Points on a hilly landscape, in no order, each with its height.
From any point a ball takes the steepest step (drop divided by distance) to one of its 2 nearest points. It stops when none of these is lower. Distance is the straight distance between rows; heights are no part of it.
putil height 208: [118 147 147  86 107 124 159 141 152 123 117 133 135 132 166  97  66 134
 113  85 129 102 140 175 119 175 125 117 137 178  78 149  90 117 156 139
  91 172]
bizad height 247: [116 120 142 168 110 127  65 129  79 171 135 118  94 196 184 170 154  95
 119 170 122  98 121 128 116 116 147  78 158 121 160 174 169 156 134 110
 103 109]
Tavid height 395: [151 146  91 147 161 126  99  86 139  99 154 158  78  85  68 141 140 112
 168 122  65 142 176  74 165 141 123  72 120  67 132 143  84  75 152 165
 140 121]
Dubu height 383: [100 128  86 108  52 140 112 133 174 124  88  90 145 134 100 107  85 140
 121  82 127 158 122  58 146 139  97 129 131 143 105  87 125  95  40 132
 132 176]
nanad height 560: [ 95 174 112 146 156 156 109 100 111  93  83  91 156 110 124 184 141 122
 101 109 153 125 112  45 111 123 127 139 156 134 101 155 127 116  65  93
 181 197]
Did height 354: [126  96  88 109 137 115 120 102 120 147  91  80 101 116  66 179 141 162
 143 128  87 213 171 153 104  92 132 128 122 110 142 128 130  67  93 152
 155  56]
Kuber height 528: [160 143 103 128  87 142 101 115 105 147 127 143 157 145 106 143 166 150
  98 160 116 163 153 142 150 138 124 102 149 122 119 152 114 101 150 179
 138  71]
molel height 364: [149 125 147  90 100 113  85 104 167 162 136 106 131  55 107 147  92 103
 135  83 130 175 144 162  82 128 146 152 136 130 147 172 137 116 113 115
  72  79]
lov height 162: [143 137 130 141 144 179  97 122 122 138 186 157 143 154 102 102 172 106
 175 128 165 123 182  69 138  94 107 130 120 104 166 107 136 131  88 159
 115 112]
zurug height 639: [190  73  76 158  84 139 163 124 188 101 127 133  85 141 107  99 137 126
 140 152 154 172 178  91 108 160  70 108 152  79 115 140  95 141  57 128
 179 175]
keto height 263: [137  74  81 116  69  89 158 148 177 142 137  97  89 155 140  58 137 130
 140 160 148 119  85 159 153 138 122 146  88 103 136  57 159 150 140 109
 183 131]
Gesal height 316: [139  84 110 100  14 109  84 140 209 159 150  95 138 137 107  65 154 125
 122 125 181 113 120 131 129 131 114 168 144 112 149 109 154 132 129  89
 155 129]
togus height 621: [169 140  83 157 154 170 179 131 158  69 131 174 133  98  96 103 172 148
 138 142 150 174 192  92 147 184  78 140 135 102 115 159  56 106  96 181
 189 152]
Sov height 180: [101 132 152  95 106 118 108 164 161  99 127 161 160 139 186  80  96 107
 108 104 128  92 107 133 136 191 130 127 163 196 100 162 147 115 126 117
  91 189]
Nabo height 410: [159 132 104 172 156 136 150  94 153  72 138 164  90  98  76 121 160 128
 144 126 126 125 212 119 137 121 122  88 155  84 111 160  61 118 172 180
 151 106]
nade height 367: [117 107 151 160 100 127 123 153 107 137 109  88 179 154 156 147 130 137
 105 129 126 104 105 143 117  95 112 106 159 163 116 140 126 122 133 140
 100 141]
Dipa height 167: [165 139 155 141  97 133 116  97 139 161 173 124 127 130  96  64 127 120
 109 136 167  85 109  85 162  78 123 126 111  74 129  88 130 167 132 109
 133 128]
Fisak height 432: [109  80 109 118 147 125 118 143 160  96 158 112 127 125 126 107 171 112
 164 128 126 140 117 144 139 114 155 132 102 117 149  83 141 104 154 142
 166 118]
mik height 720: [162 132 170 138 142 112 117 101 118 174 113 108 124  73 140 152 117 104
 111 131 134 150  58 141 112 127 120 157  90 108 150 121 123 144 122  72
 159 166]
moseb height 362: [154 119 153 172 123 115 166 106 106 135 114 137 148 134  92 130 140 179
 117 157 149 120 155 136 121  59 108 103 176 118 110 155  98 157 145 163
  88  88]
tuko height 381: [167 111  82 144 131 131 125  91 135 107 145 132  96 111  46 159 126 139
 137 148  98 183 169  74 141 132 132  81 131  65 144 128 105 109  90 159
 153 104]
pala height 151: [ 76 110 132  94 122 133 135 215 158  95 135 177 124 146 202 134 141 134
 125 145 151 128  98 190 109 199 167 147 147 184 162 159 152 141 135 130
  97 110]
danu height 323: [103  51 191 137 163 121 134 180 132 142 157  99 122 125 167 127  79 104
 144 115 102 114  53 200 126 111 141 142 105 147 154 106 150 143 174 121
  70 128]
baz height 109: [164 119 135 145 140 118 198 125 118 111 153 167  94  88 135 127  73 142
 175 167  69 126  99 134 136 144 138  92 107 123 134  97  97 180 164 135
  65  95]
vano height 649: [141 116  74 124  99 126 111 122 215 125 128 149 107 119  73 106 156 127
 118 105 200 173 160  92  92 166 107 130 171  89 115 150 103 126  45 123
 182 155]
nal height 696: [118 122 186 129 136 135  77 130 105  97 133 109 228 106 123 138 136 144
 162 135 114 122  98  72 129  87  91 162 158 196 145 125 172  88 108 101
 112 154]
duz height 141: [154 150 146 150 121 113 146  68 101 161 107  84  92  79  91 134  45 108
 126 107  96 114 126 100 115 108 104  98 113  97 107 115  89 163 133 108
  87 142]
seb height 370: [ 69 158 133  82 127 128  90 118 145  97 154  94 135 138 110 132 122 115
 113  82 149 101 183 118 110 116 137 147 143 164 135 162 172  86 172 110
 143 101]
repub height 216: [162 153 107  91 126 174 179 158 174 108 173 165 147  85 107  88 120 149
 175 124 148 139 159 144 157 163 132 151  60 146 107  77  91 141 180 159
  86  77]
Tefos height 402: [136 174 187 122 153 170  59 104  75 140 163 108 170 140 154 144 134 104
  71 104 139  59 134 107 146 136 119 138 123 141 131 185 157  94 190  98
 142 157]
Bemu height 111: [129 131 132 146 163 131 237 156  90 121  99 177  71 155 162 116  94 154
 156 154 118 130 129 138 125 133 120 110 111 145 111  91  99 191  91 159
  81 135]
Maru height 279: [128 115 112 153 134 126 145 114 112 153 135 148  49 135 149 163 124 104
 123 150 120 112 145 152 106 128 176  68 142  83 130 146 129 181 138 119
  76  82]
Teze height 419: [116 156 224 118 183 150 107 129  93 105 179 166 164 160 157  96 125 128
  64  96 158  62 134 157 140 140 134 143 141 143 133 178 154 107 188 120
 141 161]
mukit height 568: [118 219 115 124 145 174 125 110 105 105 115 103 165 124 138 169 118 137
  83  93 166  80 144  35 118 164 112 152 143 145  92 166 116 145  98  90
 149 184]
porak height 232: [ 79 136 152 125 120 138  74 132  63 139 136 158  96 195 170 151 131 104
 107 183  92  96 117 118 128 121 158 118 148 143 200 153 203 163 134 101
  96  87]
nir height 473: [147 143 147 133 159 140 134  97 139 133 109 126 151 121 129 112 146 108
 145  81 121 123 111 140 153 124 111 126  78 107  86 114  84  71 110 146
 185 206]
nav height 206: [147 190 140  94 155 173 190 123 115 114 145 129 141 101 144 113  64 170
 108 130 159  72  80  90 154 181 127 152  63 147 111  99 135 172 177  51
 122 150]
der height 681: [133 124 126 147 113  95 113  97 107  97 103 137 186 140  72 143 163 174
 171 166 105 147 145 106 122  83  72 128 188 173 135 140 135  85 126 141
 163 108]
lol height 379: [ 98 160 110  86 126 152 118 129 172 104 163  90 131 116 105 126 115 113
 123  80 166 100 170 133  88 127 151 158  89 141 153 128 154 138 168  84
 110  75]
megad height 674: [115  83 146 148 108  82  99 113 130 105  97 133 193 152  74 127 162 163
 119 137 127 143 107 128 118  73  95 133 201 126 139 126 149  98 110 124
 181 130]
fil height 347: [115  71 133 138  70 129 104 134 140 130 121  80 147 154 139 100 100 118
 114 102 128  88 119 124 137  91 133 104 161 141 110  98 132 130 122 129
  80 145]
Fibe height 139: [165 120 154 133 131  90 155 100 136  95 141 157 123  61  79 122  68 147
 161 143  93 134 126 108 142 128 137  93 149 128 109 140  95 135 172 144
  62  94]
bunu height 140: [138 134 191 108 151 127 139  87  96 135 156 141 100  93  94 105  30 133
  74 115  90  88  77  80 168 126 148 121 106 104 127 104 160 165 160  60
  70 119]
paf height 369: [103 105  73 128  90 129 166 138 159 113  79  78  91 120 120 102  87 138
 143 103 146 161 138 121 119 156 111 139 112 129 108  89  99 133  53 133
 149 169]
virof height 324: [103 116 105  94  96 121 102 145 110 168 147 143  81 182 158 123 123 100
 103 112  82 144 147 171 154 143 173 109  94 108 157 106 173 115 138 142
 103  66]
retip height 259: [ 92  81 141 100  78  79 126 177 157 157  96 119 114 163 168 109  92 141
  75 105  95 117 107 235 142 152 150 127 134 155 129 144 133 120 173 155
 108 115]
lik height 365: [ 83 133 107 115 164 141 153 128  68 123  84  86 100 115 134 200  73 125
  99 123  83 138 119 128 125 119 174 102 121 141  99 120 129 121 118 132
  75  92]
kefe height 366: [105 149 106  99 126 129 133 148 129 136  88 116 160 134 136 136 168 141
 120 116 164 165 138 147 114 138 130 185 104 143 132 113 126  97  98 131
 186 141]
zuso height 504: [138 127 117 157 118  61 184 151 149 132 107 123  66 150 158 141 138 147
 182 171 148 138 117 189  79 129 112 121 128 142 150 162 101 168 166  94
 172 139]
mipom height 422: [140 100 133 148 150 166 156 177 147 135 123  80 183  95 157 164 145 130
 148 128 187 157  83 170  85 139 132 175 100 139 117 102  90 165 120 136
 131 153]
tipe height 117: [118 133 124 143 130 144 159 182 140 108 123 169 131 152 211 143 139 128
 137 144 159 133 111 157 128 200 147 123 146 166 112 149  93 157 113 147
 102 165]
Rok height 403: [113  95 122 118 157 110 103 121 171 113 146 123 101  69  81 115 113 104
 117 124 152 158  84  98 106 116 174 138 142  83 155 117 162 158  95  88
 145  94]
bif height 332: [ 95 112 129 112  68  96 116 127 133 139 123 113 111 165 140 105  78 113
 130 106 106  87 150 115 123 120 133 111 144 139 141 124 166 138 107 104
  61 128]
vefo height 265: [124 124 148 151 122 148  56 118  97 194 148 126 135 184 167 145 185  88
 128 136 160 116 141 136 109 108 129 142 130 109 173 141 171 129 105 120
 129 123]
finu height 333: [125 103  90 125  24 127  91 131 188 138 166 102 119 175 104  75 146 111
 144 137 174 112 163  93 132 125 117 115 138 110 153 100 157 143 121 114
 134 117]
Pofom height 688: [150 147 146 159 135 130  82 101  81  97 121 111 202 110 117 170 166 154
 175 163 106 121 127  92 130  91  84 130 168 179 123 159 134  73 154 123
 146 131]
Fepod height 426: [141 154 111 130 163 135 188 120 152  99 134 163  81 114 122  97 137 126
 154 119 147  92 182 138 139 135 139  99 113 112  96 137  76 139 190 159
 125 130]
Tabis height 573: [134  61 151 159 187 120 160 133  99 123 120 111 105  95 155 161 109  95
 154 154 105 141  53 149 115 117 154 105 126 112 131  87 103 156 110 125
 126 152]
meb height 283: [112  67 142 144 103 151 128 166 146 127 152 101 133 140 173 159 122 113
 181 138 125 114 119 143 111 117 143 113 151 166 158 119 150 160 145 112
  32  92]
pibam height 168: [158 121 181 135 136 109 115  95  98 141 169 155 128 116 108  77  91 125
  95 138 106  85  88 102 187  80 135 113 124  86 128  98 141 139 157 118
 106 128]
neka height 703: [127 123 210 151 155 111 104 129  96 118 138 114 171 102 145 137  81 139
 163 127  86 110  90 103 139  93  93 145 153 191 123 145 156  87 132 102
  74 176]
Gefan height 348: [128 153 128 106 131 104 106 115 137 153 116 116 138  83 116 153 140 124
 140  97 137 179 152 146  86 133 125 169 114 135 131 145 141  87 107 121
 132 128]
modut height 380: [ 99 146 108  94  60 118  91 123 188 115 138 127 119 143  89  65  86 132
 130  86 109 142 135  67 162 146 118 127 113 137 132  91 148  78  83 138
 121 145]
nin height 611: [160 188  80 148 139 159 140 125 128 118 122 188 135 134 126 140 196 139
 112 142 153 138 204 114 130 198  93 143 152 122 122 178  83 128 123 180
 174 132]
vek height 551: [102 141 111 150 156 154 104 121  93  79 106 106 173 137 121 163 172 114
  94 136 140 101 103  75 140 105 147 116 149 114 101 123 131 121 105 135
 196 160]
meno height 555: [ 96 116  93 147 127 130 154 141 102 123 112 146  95 186 145 112 145 125
 153 156 138 130 149  79 122 104 118 137 132 126 144  75 165 176  43 119
 121 133]
zogu height 542: [200 111 111 163 112 145  91  89  77 192 114 104 128 143 112 188 180 148
 122 177 105 164 153 129 138  98 102  94 143  84 128 169 109  93 127 148
 152  99]
Ris height 338: [ 75 101  87 131 162  84 162 116 113 130  56  76  95 128 108 172 118 146
 138  97 100 172 155 144  83  86 139 132 132 124 128 127 130 102  81 127
 138 108]
sof height 456: [106 130  98 166 159 155 129 133 117  94  96  96 116 159 178 184 170 112
 139  98 143 118 170 150 109 123 134  91 167 154  95 179  98 100 143 158
 129 159]
gedi height 285: [ 72  94 128  98 109  67 107 155 129 123  88 129 117 166 140 103 111 127
  62 121  82 125 107 169 161 136 156 121 168 131 119 141 160  90 133 142
 136 134]
sano height 165: [165 115 144 157 155 118 138  86 113 150 114 105 105  56  78 162  95 132
 168 134  98 156 146 118 109 109 112  93 146 104 102 145  76 110 127 139
  94 113]
gif height 578: [148 221 119 121 133 175 124 115 117 134 116 116 183 111 121 151 131 149
  41  94 195  96 160 110 117 150 120 153 133 135  82 175  92 145 141 128
 149 152]
belab height 433: [145 129 129  86 137  98 165 127 177  95 134 139 119  51 111 140  89 166
 123 149 123 136  82 192  95 152 179 125 110 118 136 143 123 179 210  89
 131  60]
sabo height 404: [ 98 126 153 121 154 140 157 163 150 137 106 103 175  92 142 132 111 138
 105 102 201 131  93 167  81 124 144 194 127 151 118 120 121 160 115 104
 115 137]
biz height 142: [151 152 144 161 115 148  76  87 131 152 201 165 130 134  87  87 160 112
 150 144 173  88 160  56 151  88 118 111 126  76 175 106 143 171 138 134
 138 116]
pek height 468: [173 117 173 175 135  86 133 126 139 137 122 130 149  92 126 150 144 155
 123 167 130 131  81 201 115 115 105  90 171 142 102 193  79 122 207 156
 140 132]
Zamot height 384: [123 132 153 157 126 122 146 139 120 146  92 110 160 138 156 156 129 149
 118 128 174 126 112 145  78 104 100 143 168 161 116 166 114 155 105 119
 120 166]
lofo height 540: [112 156 125 155 147 145 114 117  79  72 141 118 149 155 146 144 151 116
 145 167 136  57 113  50 143  97 121 111 141 144 135 118 154 153 150  96
 167 156]
fidus height 711: [161 123 195 140 155 107 122 109 100 166 108  98 159  67 137 158  84 123
 138 123  98 133  52 121 120 109  98 148 105 137 113 130 123 108 119  93
 106 191]
Momif height 352: [ 96 140  78  95 113 134 184 143 150 107 105 104  89 135 120  87  73 129
 135 103 122 116 133 113 135 143 134 137  78 138 102  72 134 131 105 102
 113 134]
sotor height 421: [157 116 109 129 169 139 155 159 156 121 167 130 102  84 181 160 144  74
 203 137 135 159 102 176 107 177 141 135  76 129 131 109  98 143 172 119
 147 136]
lam height 581: [156 179 109 143 150 104 112  92 108 168 100 162  95 117 124 166 163 110
 160 127  83 157 158  90 122 161  96 143 103  94 141 167 110  89  85 121
 180 169]
sem height 233: [164  82  78 122  98 134 178 152 177 108 142 109 100 111 111  58 132 149
 163 193 154 160  86 129 173 158 116 126 102 112 109  37 145 155  97 137
 183 129]
desu height 448: [148 146 157 149 139 126  78  91  96 154 113 197 194 156 107 113 179 124
  99 115  88 145 114 107 163 126  83 120 171 121  99 162 125  89  88 174
 165 172]
vofe height 149: [122 159 161 132 130 101 147 175 135 125 117 201 147 140 180 102 121 143
 115 133 141 119  91 152 108 186 112 133 187 189  96 184 115 155 107 134
  98 196]
Tuz height 420: [133 115 185 149 170 138  60  95 114 132 141 135 147  91 137 138 129  78
  93  93 104  95 104 122 154 124 149 105 166 112 101 165 133  83 139 136
 116 174]
Sare height 215: [100 176 135 116 157 135  91 114  90 126 149 174  99 154 152 129 132 100
 129 140 102 109 149  89 135 136 142 122 124 121 170 152 171 136 129 123
 115 104]
Zom height 658: [154  81 113 149 148 141 120  99 164 127 129 161 157 133  69 123 188 125
 121 129 171 172 140  85 101 110 108 123 202  81 124 143 117 127  42 135
 191 150]
faso height 264: [124  82 120 164 115 107 118 136 105 145 147 103  76 161 165 158 150  90
 152 153 120 111 125 137 112 104 157  90 140 109 164 129 160 177 125 103
  87 109]
kero height 303: [132 168 194 125 129 126 103 140  92 190 149 129 132 163 159 118 141 117
  96 116 128 112 137 190 141  96 107 161  77 139 159 140 156 113 171 116
 107 110]
sikoz height 597: [179 164 158 147 131 128 121 113  54 194 110 167 158 124 150 145 118 138
 136 138  78 137 124  88 154 147  81 129 141 145 114 149 107 111  69 162
  66 155]
rep height 175: [134 189 153 114 152 129 170 145 104 117 128 166 151 106 136 114 106 164
 111 154 137 112  89 104 140 150 131 166 106 155 114 124 127 160 131 109
 117 134]
Zor height 385: [102 107  71  97  98 173 110 162 136 159 115  86 168 161 121 154 176 126
 105 123 154 176 157 135 107 152 149 185  95 116 162  82 131 111  83 158
 177  94]
lober height 606: [157 173 144 108  94 131  71 106  77 204 141 211 145 139 121 118 129 121
 114 132  83 139 159  88 143 168  93 130 157 138 139 164 135 121  83 160
  74 118]
lita height 345: [125 133  76 113  44 136  54 117 193 117 167 133 136 134  95 116 140 108
 146 128 151 138 166  74 115 154 134 115 169 123 164 140 150 136 119 123
 147 109]
til height 343: [ 73  60 185 115 190 117 113 187 132 139 128 108 127 118 182 134 100  98
 114  88 126 126  58 188  99 120 159 192 108 140 162 118 152 138 114 111
 108 159]
mer height 418: [118 104 119  85 151 105 149 149 168  98 147 137 101  72 100 123 122 143
 126 150 129 136  67 152 114 122 185 154 108 108 160  95 170 194 157  87
 142  53]
gefep height 114: [123 154 148 115 116 139 167  89 103 152 130  95  93 125 112 125  43 121
  83 111 118  85 108 102 128 115 134  99  83 113  97  98 124 172 163  75
  86 123]
naka height 449: [141 123 146 128 139 100 149 127 151 117 134 108 144  66 115 138 118 146
 125 126 137 129 110 187 101 120 152 135 129 123 122 149  95 129 200 129
 136 106]
masum height 480: [ 72 115 118  95 131 147 117 150 170 111 127 105 148 150 110  44 142 141
  82 111 176  86 114 118 168 104 136 163 112 128 106  72 149 112 125 144
 181 153]
feni height 302: [106  67 203 132 165 120 126 169 155 101 168 130 136 112 168 131 101 112
 179 118 123 104 108 185  98 102 142 133 159 177 167 149 152 139 178 111
  48 108]
Zeko height 339: [124 136  72 106  91 141 133 129 122 146 122 102  98 135 109 151  99 103
  82 115  79 154 135 146 155 150 180  94  72  94 115  91 134 132 146 130
 109  62]
neto height 666: [128  80 120 144 130 110 114  95 147 118 114 159 169 163  70 118 204 145
 115 150 135 149 112 118 131  82 105 127 182  81 127 122 138  95  64 137
 224 143]
Bigo height 589: [165 188 125 140 154 119 133 100  61 176  81 156 126 105 128 166 141 140
 148 143  68 143 131  81 138 152  83 147 113 118 119 148  94 101  69 139
 127 183]
gubeg height 467: [125 137 120 173 178 182 127 120  78 104 100 134 139 150 159 179 185 130
 134 136 126 114 177 113 131 117 108 101 152 141 102 169  98 105  99 179
 122 151]
zofu height 342: [133 112 198 136 154  95 129 121 106 139 161 175 148 132 108 111 158 141
 125 142 139 129 139 154 131  70 125 135 155 126 139 149 134 125 137 148
 106 103]
viz height 601: [185 196 111 138 129 127 111 112 124 177 118 188 167 102 115 132 181 150
 102 120 133 147 168 134 124 178  78 132 171 120  93 199  71 119 142 174
 146 138]
tef height 177: [104 135 124  70 136 143 154 198 161 114 138 179 118 129 183 155 133 149
 148 125 126 150 120 220 106 179 164 139  93 175 157 143 130 140 154 134
  84  74]
doz height 489: [161 111 142 154  97  67 180 163 136 138  92 137 127 140 137 149 130 172
 142 178 143 150  96 203  99 149 101 114 144 153 115 161  79 147 151 140
 151 132]
suz height 304: [ 87 111 136 128 127  65 128 105 118 131  76 131  98 164 133 121 113 116
  96 104 102 116 105 144 135 106 140 110 153 111 117 136 143 108 116 114
 161 175]
Fus height 547: [113 101  78 137 117 168 159 153 130 122 150 135  90 172 139 116 128 117
 158 132 140 136 169 110 121 120 150 123 113 123 146  71 156 180  79 134
  71  72]
met height 438: [163  88 120 154 177 171 189 162 146 115 142 105 130  87 165 164 134 123
 176 141 163 173  98 188  93 154 116 138  88 138 125  93  59 150 144 156
 133 134]
siduk height 325: [135 142 182 126 163 112 131 118  92 177 127 164 128 127 142 137 135 146
 121 117 115 130 152 168 121  96 114 134 120 157 123 168 122 101 136 160
  81 105]
fedif height 497: [111 135 121  84 106 137 146 134 138 114 122 108 157 146  94  54 111 153
  28 116 154  89  95 139 197 120 150 138 100 104  83  69 129 117 173 150
 177 123]
rud height 405: [154 111  78 131 127 126 142 144 153 129 157  77 110  81 134 173 122  90
 179 128 108 161  94 180 104 134 152 137  58 124 147  88 128 144 189 103
 142  86]
mele height 562: [151  79 123 160 164 136 122 113  86 153 105  86 116  93 136 209 127  93
 143 157  84 182  83 119 119 120 159 111 113  89 130  98 118 130  88 118
 138 128]
lavim height 371: [131 125 100 113 119 116  92  92 135 138 124 126 137 108  28 145 119 153
 130 140 116 212 155  77 116 116 121 122 139 102 155 113 134  91  64 156
 147  73]
Fisit height 590: [158 176 149 130 127 149 117 129 118 166 118 159 209 108 124 138 159 147
  70 103 167 138 152 152 128 147 109 143 163 139  88 194  84 123 133 167
 112 136]
Limu height 174: [172 117 147 151 117  94 168  93 103 154 126 130 105 149 120  92 122 132
 188 153 105 118 109  95 151  87  75 114  93 111 138  76 113 133  94 117
 133 177]
Kurok height 435: [129 127 157 142 156 131 102  87 122 137 126 110 117 102 119 133 132 102
 122  76 119  96 156 153 148  94 137  83 143 109  82 155  97  75 182 156
 118 154]
Tafa height 291: [123 111 110  94  42  77 133 142 199 150 109  94 106 132 133  60 104 146
 119 125 154 106  76 147 140 148 116 169 120 127 127  87 157 148 136  75
 150 146]
dol height 234: [ 91 127 146  65  99 102 157 138 151 121  95 130 105 134 135  97  39 157
  60  78 106 101 129 193 123 171 154 125 125 154 101 140 130 124 170 118
  90 115]
Piti height 200: [116 143 112  86 100 121 164 162 157 110 141 168 103 152 170 115 108 144
 169 114 100 122 151 181 114 165 137 129  87 166 148 128 147 143 162 114
  64  85]
Monin height 564: [ 94 142 101 137 170 107 147 124  98 125  82 160  85 158 143 147 155 108
 150 146 132 155 138  93  96 121 147 143 139 122 151 125 149 145  49 105
 169 147]
dibe height 387: [109 171 115 109 145 134 135 142 108 123 106  88 160 145 147 151 156 145
  96 118 127 137 139 168 138 119 136 150  94 151 109 129 117  78 179 137
 190 126]
gim height 479: [ 86 121 110 153 142 178 105 134  66 114 110 134 168 191 165 157 183 116
 148 136 112 124 158 113 152  98 119 108 163 164 126 112 134 100  89 194
 102 134]
Bizel height 416: [105  57 109 104 153  98  99 147 175 121 137 114 124  96  86 109 161 122
 151 116 148 166 101 129 115 114 163 172 132 101 169  97 171 112  95 116
 170  96]
tusi height 378: [116 111 156  91 121 123  94 128 152 132 113  85 155  54 107 154  68 125
  81  87 120 148  95 127  99 127 170 175 132 128 137 138 155 135 121  90
  86 104]
zof height 397: [ 96 127  85  96  80 175  67 156 115 136 121  66 186 142 114 164 155 126
  75 135 137 151 135 128 123 131 172 171 124 125 161 122 155 119 137 136
 152  68]
faba height 319: [ 96 140 125 123  84  69 117  90 125 152  88 102  68 156 114 123  97 125
 116 110  97 120 154 101 117 102 126 105 149 120 129 145 159 123 112  87
 126 135]
bip height 305: [ 92 101 162  90 111 123  52 157 120 149 145 155 115 174 168 101 120  90
  73 108  89 120 118 173 168 157 172 136 139 127 148 140 179  89 121 163
 100 126]
Pas height 631: [204 104  89 181 120 147 182 124 167  78 134 161  94 108  70  90 139 152
 147 169 145 141 184  75 130 153  62 110 142  74 123 140  72 153 102 156
 197 156]
Vovop height 386: [124 143 189 156 146 143  65 140  69 159 132  91 163 139 161 179 118 131
  86 133 116 100 106 150 142 110 108 120 154 161 124 202 143 104 176 120
 105 142]
zoted height 539: [122  69  60 101  93 145 169 168 146 110 136 145  75 187 141 100 129 139
 135 161 123 152 147 129 149 154 167 127 124 106 143  52 150 168  87 156
 120  67]
moton height 197: [117 196 139 108 147 121 141 119 108 106 141 174 121 140 140 103 107 144
 149 148 134  89 133  78 127 146 118 155 109 156 149 127 169 147 140  89
 108 118]
Sote height 439: [114 142 175 111 169 139 147 142 143 114 153 153 148 142 148  52 129 139
  82  93 205  59 126 146 128 119 126 155 136 152 105 140 130 132 161 122
 145 174]
gubu height 205: [168  92  99 140 102 110 156 126 152 102 137 124  98 116 126  77 117 130
 210 179 119 144 109  89 165 126  97 111 107 119 135  53 128 130  97 112
 158 156]
marol height 353: [111 151  89  96 124 167 131 140  86 133 115  95 115 104 134 193  84 115
 101 131  51 156 111 153 140 180 183 104  81 139 106 114 139 119 161 125
  76  64]
lodis height 529: [122 147 100 177 147 124 143 147 122  83 146 107 108 146 173 141 156 129
 193 183 155  77 111  93 116 123 123 118 125 146 149 126 135 184 166  69
 166 152]
Leti height 514: [132 146 108 115  97 133 146 132 123 120 121 128 164 146  84  90 140 158
  55 135 154 135 146 146 160 115 151 114 123 112  98 111 110 128 150 169
 162  88]
gipa height 221: [142 167 123  64  96 131 179 141 188 115 156 164 114 115 140  72  94 158
 191 107 122 117 165 156 135 177 107 138  72 164 123 120 119 135 182 119
  65 112]
naz height 144: [162 141 121 165 140 107 190 107  92 130 106 160  71 137 121 107 109 127
 155 145  91 130 150  95 144 121 107  96 105  91 122 104  95 166  93 153
 121 155]
Nonen height 441: [120 140 108 149 156 162 178 128 139  60 120 104 100 134 152 138 120 124
 138 106 135  86 186 140 120 133 130  92 139 149  79 146  76 131 189 156
 108 148]
zosez height 455: [139 124 154 142 175 130 150 112 119 130 132 125 120 115 157 121 134  96
 167 102 109 116 123 178 139 115 111 100  92 122  99 113  81  97 158 158
 134 193]
zab height 184: [148 125 113 132 167 174 158 139 150 101 188 170 111 135 117  96 181 126
 210 138 164 152 192 105 135 119 110 149  89 128 156  78 113 131 120 174
 112  99]
Puba height 553: [167  87 102 160 115 143  99 118  84 161 117  76 138 135 129 205 168 115
 128 170 103 177 123 117 136 119 138 101 119  86 139 119 134 106  92 137
 150 106]
doraz height 460: [124 124 127 127 138 134 148 140 171 107 128 153 155 131 121  59 170 151
 116 121 193  97 128 121 143 105 112 138 156 124  89 116 104 130 124 154
 179 171]
Zat height 284: [156 176 156 142 129 146  62 131  92 205 166 150 130 159 181 139 172  93
 141 145 132 125 144 165 128 132 124 151  85 140 168 166 157 118 156 131
 119 113]
Kos height 322: [ 89  64 119 142 134  65 166 125 117 146  65  89 105 151 129 137 122 143
 129 120  91 144 104 168 107  99 134 123 146 118 120 110 121 116  94 139
 151 151]
mased height 572: [133 151  99 143 126  76 137 108 107 130  79 131  82 158 149 155 163 130
 166 146 106 164 134 118  91 148 115 130 127 119 140 152 137 121  88  93
 188 165]
dufi height 518: [118 131 115 161 148  85 164 142 146  91 133 103  93 139 149 150 151 133
 176 171 153 105  93 152  94 104 148 124 112 130 163 127 156 173 188  54
 180 117]
pena height 434: [131 136 172 136 150 155  72 112  93 131 151 174 181 130 129 110 134 113
  88 112 113  97 125  88 177 114 120 101 174 130 104 155 128 105 112 162
  99 153]
Rovi height 527: [130  96 104 110  98 128 161 145 132 108 138 153 129 159  94  84 135 157
 100 159 133 149 137 123 173 104 146 112 129  97 130  60 119 135 114 174
 140  75]
zifa height 368: [ 93 157  91  78 105 128 139 127 159  89 159 120 102 146 105  68  87 121
 176 104  99 122 147  81 170 125 116 127  68 149 126  68 161  95 145 108
 123 122]
Mel height 81: [142 122 127 156 156 123 217 137 112 102 125 147  84 123 153 150  88 158
 196 146  91 133 144 146 114 119 108 111 117 155 127 118  98 170 140 145
  56  97]
ruk height 390: [120 137 166 123 124 144  65 104 143 123 157 111 143  73  85 138  96 109
  80 109 154 129 104  83 121 119 156 148 151 104 156 136 160 140 126  78
 121 101]
div height 389: [123 153  90 103 130 155 128 148 134 120 157  77 138 101 118 173 123 121
 137 109 132 138 131 155  89 125 173 157  72 151 158 125 162 139 189  84
 110  47]
Riso height 357: [ 76 157 124  82  66 123  42 115 163 107 149 133 126 148 115 109 111 102
 112 108 130 117 159 101 115 142 127 145 147 152 171 160 190 112 135  96
 150 120]
seve height 463: [141 176 138 113 135 126 115  92 134 156 110 173 162 128 105 110 148 121
  91  98 117 144 111 100 185 133 107 141 117 100  94 127  95  89  72 157
 179 204]
duk height 406: [ 95 158 130 117 164 195  86 136  88 124 143  75 178 149 159 173 155  98
  79  88 148  94 140 138 133 120 151 131  91 141 117 139 142  88 180 129
 153 137]

For each start below, name the point where the ball stops.
Fepod => tipe
sotor => Mel
Gesal => Mel
moseb => rep
fidus => Gefan
marol => tipe
zofu => rep
nin => Gefan
zuso => Gefan
Vovop => tipe
sabo => tipe
